Points, in no order, along strands that fork, close into loops and pass close to each other.
Points whose rows are less than 90.8 apart are linked; no others are.
gub: [ 35 -18  12  -8  -6 -10 -14  -7 -63   0 -24  11  -3 -38  19 -54  31  -4
 -16 -18   6  12]
silad: [  8  33  -3 -17  -7 -17  22   1  20  -1 -13   0   1  14  30  10   1  12
  24  31 -44  -9]
kel: [ 51 -20   8  22   1 -35   9   3   5 -18 -37  18  -6  -4 -11 -11  14  -7
   2  -7 -12   6]
nefe: [-25  16 -13   0  20 -29 -11 -11  36 -46   1 -33 -12  39  -5  30   8  27
  -1  38 -16  -7]
nup: [ -1 -13 -12  18  -6  19  21   0   3 -14 -11 -10 -51 -14  -9  46 -15  30
  28  -6 -18  18]
mareg: [ -6   0   1   8 -10  -2  23  19  10   3   9   8  33  41 -22  60 -43   1
   2  31  14   3]
zan: [-19 -14 -11  -8  31 -11  27  -8  22 -32   1 -14  -4  55 -28  15 -32  18
   1  58 -13 -18]
Leg: [-23   8  -3 -35  18  46  -2   0  21   0  51  14  43 -14 -11 -34 -13  -8
   2 -10 -20 -16]
ponad: [-13  21  12  21  -7   9  20  -7 -23 -34 -37 -13 -25  -5  31  -1   2  -1
 -12  21  -2 -11]
kesup: [ 31   6 -13 -11  37  -7   7   2   4  19   5  -3  18  -1  18 -39  20  13
   7 -26   5 -17]
feka: [-34   6 -26 -26  -7  55 -16   1  -2  23  33  22  56  -9 -13 -30   3   7
  -1   7  16   8]
sibim: [-24  32  -3 -45  -6  -8  -6 -12   1 -16 -17  -5 -26  13  19  23  -2  13
  19  61 -29  12]
nuf: [ -5   9  19  17 -37  18  -2   7 -19  29  31   0  -1 -36 -14  10 -23  -6
  11 -19  -7   7]
zeri: [  0  26 -10 -29  15   0  35  -7   9   9   6  -4  36  27  19   5 -15  36
   3  55 -40 -32]
ruru: [ 17  10  10 -26  32 -11 -30   2  -4 -13 -28   6  11  -1   0   2  32  13
  -2 -40   9  -9]
seseb: [ 15 -28   1  20  28   4   2  -1   9 -23   4   4 -13 -13 -18  13  16 -23
 -28   8  41  19]
vil: [-23  19  -8  -3  30  38  20  14  18 -35  -1  -4   4  15  17  14  -4 -15
  17 -34   9 -23]
Tada: [ 12  47 -29 -29  20   0  12 -11   0   3  26 -18  10  46   3  13 -23 -11
  -4  24  17 -10]
vazuv: [-32  24   6  -1  23   1  19 -14 -19  -9  -1 -31 -24  -7  10   7   6  -4
  25 -40  -5 -23]
Bupo: [ 20 -17   2 -15   8   1 -11  -2  11  23  63 -16  -6 -15  -9 -29 -22  -4
  -3 -30  -4  10]
ladev: [-39  20 -36  18  39  -3  12  11  18 -42   3 -28 -16  33  28  46 -10  40
  17  46  -3 -22]
nep: [-13  41  11  10  22   0  -4  18   0 -49  -5   2  10 -20  -1  42  -7  15
   1  14 -27 -40]
piri: [ 40   6 -24  12   9 -21  -3  22  15 -22 -31  31 -15  13  13  32  14 -10
   5  23  -1  -3]
nukun: [  0  17  12  16 -10  24  12  -2  18 -55  -4 -23  -4  18   6   3  -3   5
 -32  12  -9 -11]
dig: [ 17 -32  12 -26  11  14  24  -5  26  26  19 -26   5  18  33   1  -3  36
 -16  -1   2  23]
teg: [ -9 -17 -23  37 -12 -39   8  -7  13  47  -4  -4 -34   4  21  13  20 -25
  10  16  19  12]
gir: [ 34 -20 -17  29 -27  17  13  10 -14   6   9  25 -32 -28  10 -25 -12 -36
  10 -13  -2  17]
Nufis: [-38   6  24  16 -23  22  -1 -11  30  -1  -3  -9  31   0  -7 -33   0 -10
  -3 -17  14  25]
Lasul: [-23 -25 -13  13  -5 -16   3 -31   3 -14 -11 -11 -61   4 -21 -15  17 -25
  17   1 -32 -11]
gigum: [-10   1  40  24 -41   6  21 -10  -7  -8  -2 -15  35 -29  -6 -33  36   5
  -4 -11 -16  12]
lel: [-20   8  23  22 -37   0  -1  22  -4  15 -13  -3   7  -5  -8  52 -16  20
  13 -13  -8  -3]
buzi: [  4 -35   4 -18  -8  28  20   6  10  -6 -23  21 -25   4  12 -14  -3  -2
  13  18 -28   1]
Bisur: [-21 -21   6 -20 -30  20  -3  -3   3  -4  28   5  10  33 -42  38 -26 -12
 -25  40   7  14]
Fozaf: [ 12   4  14  -7  -8  16  13 -13 -36 -14 -35  -3 -13  -9  15 -25  14  -7
  -7  -5  22  23]
gezil: [-26 -28  10   8 -11   3 -20  -9  24 -15  12 -12 -36  13 -29  13  -4 -13
 -18  -6  -9  -9]
zoku: [-24 -21  -2   9 -22 -19  -8   2 -17  -7 -20   7  -8  17 -10   5  50 -33
 -10  29   8 -19]
Sulib: [  2 -17  14  -8   2 -23  -8 -20 -15  19  30 -30 -14 -16 -17 -14  27   2
   1 -29  -7   1]
vom: [ 30 -16  30 -11  24  -2   4   1  12  -4  11   6 -10 -16   1 -31 -35 -12
 -14 -16 -21 -13]
kazov: [ -9 -43  21  22 -25 -27 -13 -13  -8  -1 -18  11 -17 -20  10 -16  37 -30
 -22   5  -6   7]
Zud: [  5  -2  23 -28  10 -33  -3   3 -27  22 -23   9 -15   0  -2  17  -9 -22
   9  17  11  10]
kepul: [ 41 -24 -26  10   5  24   2  21  -7  21  23  17 -21   1  15 -48 -35 -22
 -12  -6  23  -2]
les: [ 18 -18   1  25 -16 -30 -32  30  16  17   5   9  33  13 -17 -10  18  -7
  -4 -47  19  -3]
gep: [-23  22  -5   3 -14   0 -21  -5  21  40  45  -9  17   8 -19   6 -35   8
  -8  -5 -20 -33]
Nodip: [  3  10   2   4  31 -45  -4 -27  -9 -12 -49  13 -19 -28  38  -5  39 -26
  -7  17   1   3]
lil: [ 30 -18  -6 -10  -5  17 -19  -2  -3 -18  30  -2  18  -1 -32   4  35   5
 -38  16  30  18]
Diza: [ 22  43  -7  -2  10 -10  -9   8  27  12  25   8  59  -8  -1 -11  10   5
  -1 -17  -4  -9]
bobe: [  1  13 -19 -11  15  -5 -21 -23  35  -9  11 -30  -3  38 -17  -6   2  38
 -20   3 -20 -27]
bomo: [-21  17 -22  -9 -18  27 -31  -2  17   1  13  30   8  -2 -38  41 -19  -5
  -5  37   1  10]
datov: [-18 -11  25  18   5 -36   7 -24 -10   3  10 -45 -22   4  20  -8  16 -18
  -7 -56  -3 -16]
vog: [ -1  -6   0 -32 -13  20  21 -11  19  34  28   4  32  14  11  11 -28  29
  -5  35 -20  12]
sapo: [  2  -2  19  -3   7 -22  -1 -18 -22  -2 -33  20  -6 -54  60  17  48 -24
  -2 -18  -1  21]
Naka: [  4 -40  -6  16 -11  16 -23  -5 -17  25  10  -8 -13 -48  10 -65   6  37
 -19 -14  16  34]
sova: [  8  -8 -34  19  33 -44   3  17   4 -25 -20   1 -37  20  -1  58  16   3
  19  34  17  -3]
dof: [ 12 -21   7 -17  19 -16 -12  19 -38  25  -8  26 -18 -19  27  15   9 -29
  -2 -15  16 -23]
fepi: [ -4  12  21 -30 -27  37  -9   1  12 -15  55  17  53 -17 -17   1 -13 -16
 -26  10 -20   8]
vosik: [ 21  48  -2   3 -16 -11 -44   0  10 -14  -8 -11   9  20  -3  14  -2  10
 -39  -5  13  -1]
mibim: [ 18  -1  -4   2 -35  15  -6  19 -33  11   2   8  19   1 -15   2  14  20
 -13  16 -14 -34]
Dokup: [ 14  10   2 -75  21  24 -12  -9  19 -10   3  -1  -4  18  20   6  -7  13
   5 -19 -11  21]
fet: [ -2  40  10   1  16  31  14  14  -4 -32  13   9  25 -33 -10  23   7 -14
  12 -17  -5 -17]
lib: [  9  17  17   2  -6  34   7 -18   9 -21  -7  -4 -23 -20  25 -18 -26 -22
 -22  -9  21  46]
Visel: [  4   8 -28 -20 -14   3  14   6   7  20  19  -7  40  66   5   6  12  -8
  -8  19  27  -1]
nen: [-34  -8  31  30 -21   9 -12   1  -8  -5 -21 -16 -35   0   2  25 -33  -5
 -17 -29  12   0]
tomen: [  5 -39 -22  14 -46   7 -15   3 -31  38   4  19 -12 -48  15 -40  33  13
  16  -6  -8  32]
befev: [ 13  61 -19 -10  36   0  18   1  -9  -7 -14  -9   1  26  -5   2 -38  -4
  23  -9  20 -11]
Feb: [-26   9  -4  13   5  -8  29  17  -7   7 -24  16  11  17 -21  38 -18 -18
  26  51  29   4]
Filil: [ 15 -39  12   6 -19 -11 -36  21  19  -1  34  10  35 -16 -12 -16  35   0
 -30  -6  -1   4]
Kav: [ 19   0   5  -4  15   2  -5 -12  -7   4  -4   6  15  -3 -62 -41 -23  -4
   7  -7  20  20]
Gazo: [-13 -17  -7  22  12 -53  20  -1   9  20 -13  -6 -49   7   9  45 -15 -15
  26  32  -2   3]
dag: [  1 -46  40 -12   3 -20 -27  13 -30  12  -6  13  14 -41  28 -60  12  -2
 -23 -34   1  -1]
Nivem: [ 23 -29 -17  12 -24  13  11   3  -6  23 -10 -10 -34   2  12  18  12  38
  17 -22  -8  11]
tezez: [-17   9  -9  34   0 -28 -19 -15 -21  49 -10   5   4 -38  -4 -52   7 -12
  13 -23  27  11]
Las: [ -4 -11   3  29   2  17  27  10 -11  25  13  -1  45 -16 -26 -25   5  31
   0  20  -4 -32]
Vot: [ 20 -35  10  17 -19 -46   4   6   0   7  -5  11  11   9 -21 -25  22 -39
  22 -37   6  23]
damif: [ 27 -11  -7 -10   0  18 -39  -2  -7  14  10  -1 -22   0   6 -41 -21   5
 -47   5  24   5]
nilu: [  2   0   4  36 -12  20  34   2 -10  -6   1   8 -30 -36  -1   9 -19 -18
  24  -9 -25  -9]
buri: [  6 -27   4  19 -10  -8 -36 -16 -38  23  -3 -11 -46 -28   3 -30  -5  -4
 -33 -24  30  15]
kozu: [ 34  -4 -17 -50  28   2  25  -9  14   3   7 -21  -7  29  23  23  10  41
   8  14 -12  11]
lifu: [  7  34  29   0  26 -26  -4  14   5 -30 -41  -1  20   3  18  32   4   8
   3 -29  10   1]
nado: [-12  30  17   4  -5  28  28  -2   5 -42 -21  -9  42  14   0  17 -12  43
 -14  35 -13   1]
limu: [ 15  45  -9 -10  13 -17 -12  12   1  -1   2   9  67  19 -29  35   0  26
   2   1   1 -19]
Fivos: [-14   9 -24  -6  16  13  35  12   2   4 -22  28   0  -4   0  27  11 -16
  54  21   6  13]
lis: [-15 -27   1  21 -10 -10  -4  -9 -21   9  -1  30  -3 -64  28  -7  46 -45
  11 -12  -8  12]
tak: [ 14  -3 -25  -6 -42  15  11  15 -33  16 -16   2 -22  21  -3  24   3  27
  24  19 -21 -19]
Soga: [ 17   3 -12  -6 -15  16 -15   0  15  22  80  -8  40   9 -19 -12 -40  23
 -23 -23 -19 -13]
dosi: [  7 -42 -20 -33  12  15 -11  28 -22  47  25  23 -18  -7  13   8  -1 -10
  21 -27  13 -12]
vel: [-12  52  -6  26   1 -39 -28   7   9 -36 -27 -18 -11  23   0  38  -2  -4
   2  -8  18  -1]
fod: [-45  -4  14 -25 -31  12 -30 -23  22  22  23 -17   8  10 -15 -33   5   2
 -11  -7  -8  13]
zat: [ 27  -8  17 -26  12  27  29  -4  24 -17 -10  13  -1  12  10 -36 -38  -3
 -13  28 -23   3]
Mas: [ 10  20  -7  -4  14  31   4  -3  11  -4   1  -7  10  18 -19  11 -53  30
  -1 -23   6   1]
ludo: [  2 -12  25  -4  12  -4  -8  21  -1  18  22  21  18 -44  27 -64 -18 -24
   0 -28  -8 -11]
rimu: [ 13  27  -4 -16 -19   7 -30 -16  12 -15   6 -19  20  10 -21   2  27  51
 -21  -9 -20   0]
mobez: [ -2 -16 -12   0 -16 -14 -10   1  22  36  17  -4  -5  32  -1   8   1 -24
  -9  10  33  26]
gugeb: [ -8  -4   9 -10   5 -37  11   5  29   0  -7  -2 -41  22  29  21 -24 -21
  10  26 -34 -13]
tuf: [ -7  12  -3   4  15 -30  -4 -19 -24 -21 -55  -5 -50  -7  29  21   9   9
   5  22   9  21]
fipe: [ -9 -13  10  36 -13   3  35  -3 -36  17   1 -17  22 -31 -13 -15  44  16
  15  -9  10  -2]
ganim: [-19   4 -22 -21  20  27   6   8   7  23   6  23  33   1 -14  -2  12 -17
  21   7  32  10]
Luga: [-26   1  -1  11  33  35  33  -4   3 -54 -26 -10 -30 -13  -9  32 -18  27
  29  11  -6  10]
bonu: [  1  30  -3 -35  18 -19 -23  17 -10 -28 -17   9  20  27 -15  41  -1  23
  13  14 -18 -31]
Kofo: [  0   2   2  25   5  10  12   5 -11  23  33  -3  43 -10 -42 -30 -24  -1
  -6   3  33   2]
Zuv: [ 11   4  -3  13   0 -14  -4  -8  -2  38 -36  10   4 -11 -20 -35  -9  16
  32 -31  13  27]
pumub: [-25  41   0  13  -4  13   7   0  38 -62 -18  -9  -1  26   9   1   1 -11
  14 -16 -25 -15]
fikif: [-39 -20 -13  17 -14   2  -5  17 -14  15   5   9  -1  18   8 -18  32 -53
  -1 -10  20 -39]
Dum: [  4 -43  15  22  -2 -13 -16 -25 -24   1 -27   6 -50 -21  15 -31 -19 -30
 -11 -53   4  11]

A tip is a point with one link. Name the tips that can be reached along the links from each point below, in the order of the rows.
piri -> sibim, seseb, Dokup, Mas
ganim -> bomo, fepi
dof -> Zud, dosi

A piece is all that can be reached along the links. How many separate loops has the piece of each point below (a circle has one, a figure eight two, a Y none), and how many tips (points with one link)?
fikif -> loops 1, tips 7
lil -> loops 0, tips 4
gigum -> loops 0, tips 6
mareg -> loops 0, tips 2
Zud -> loops 0, tips 2
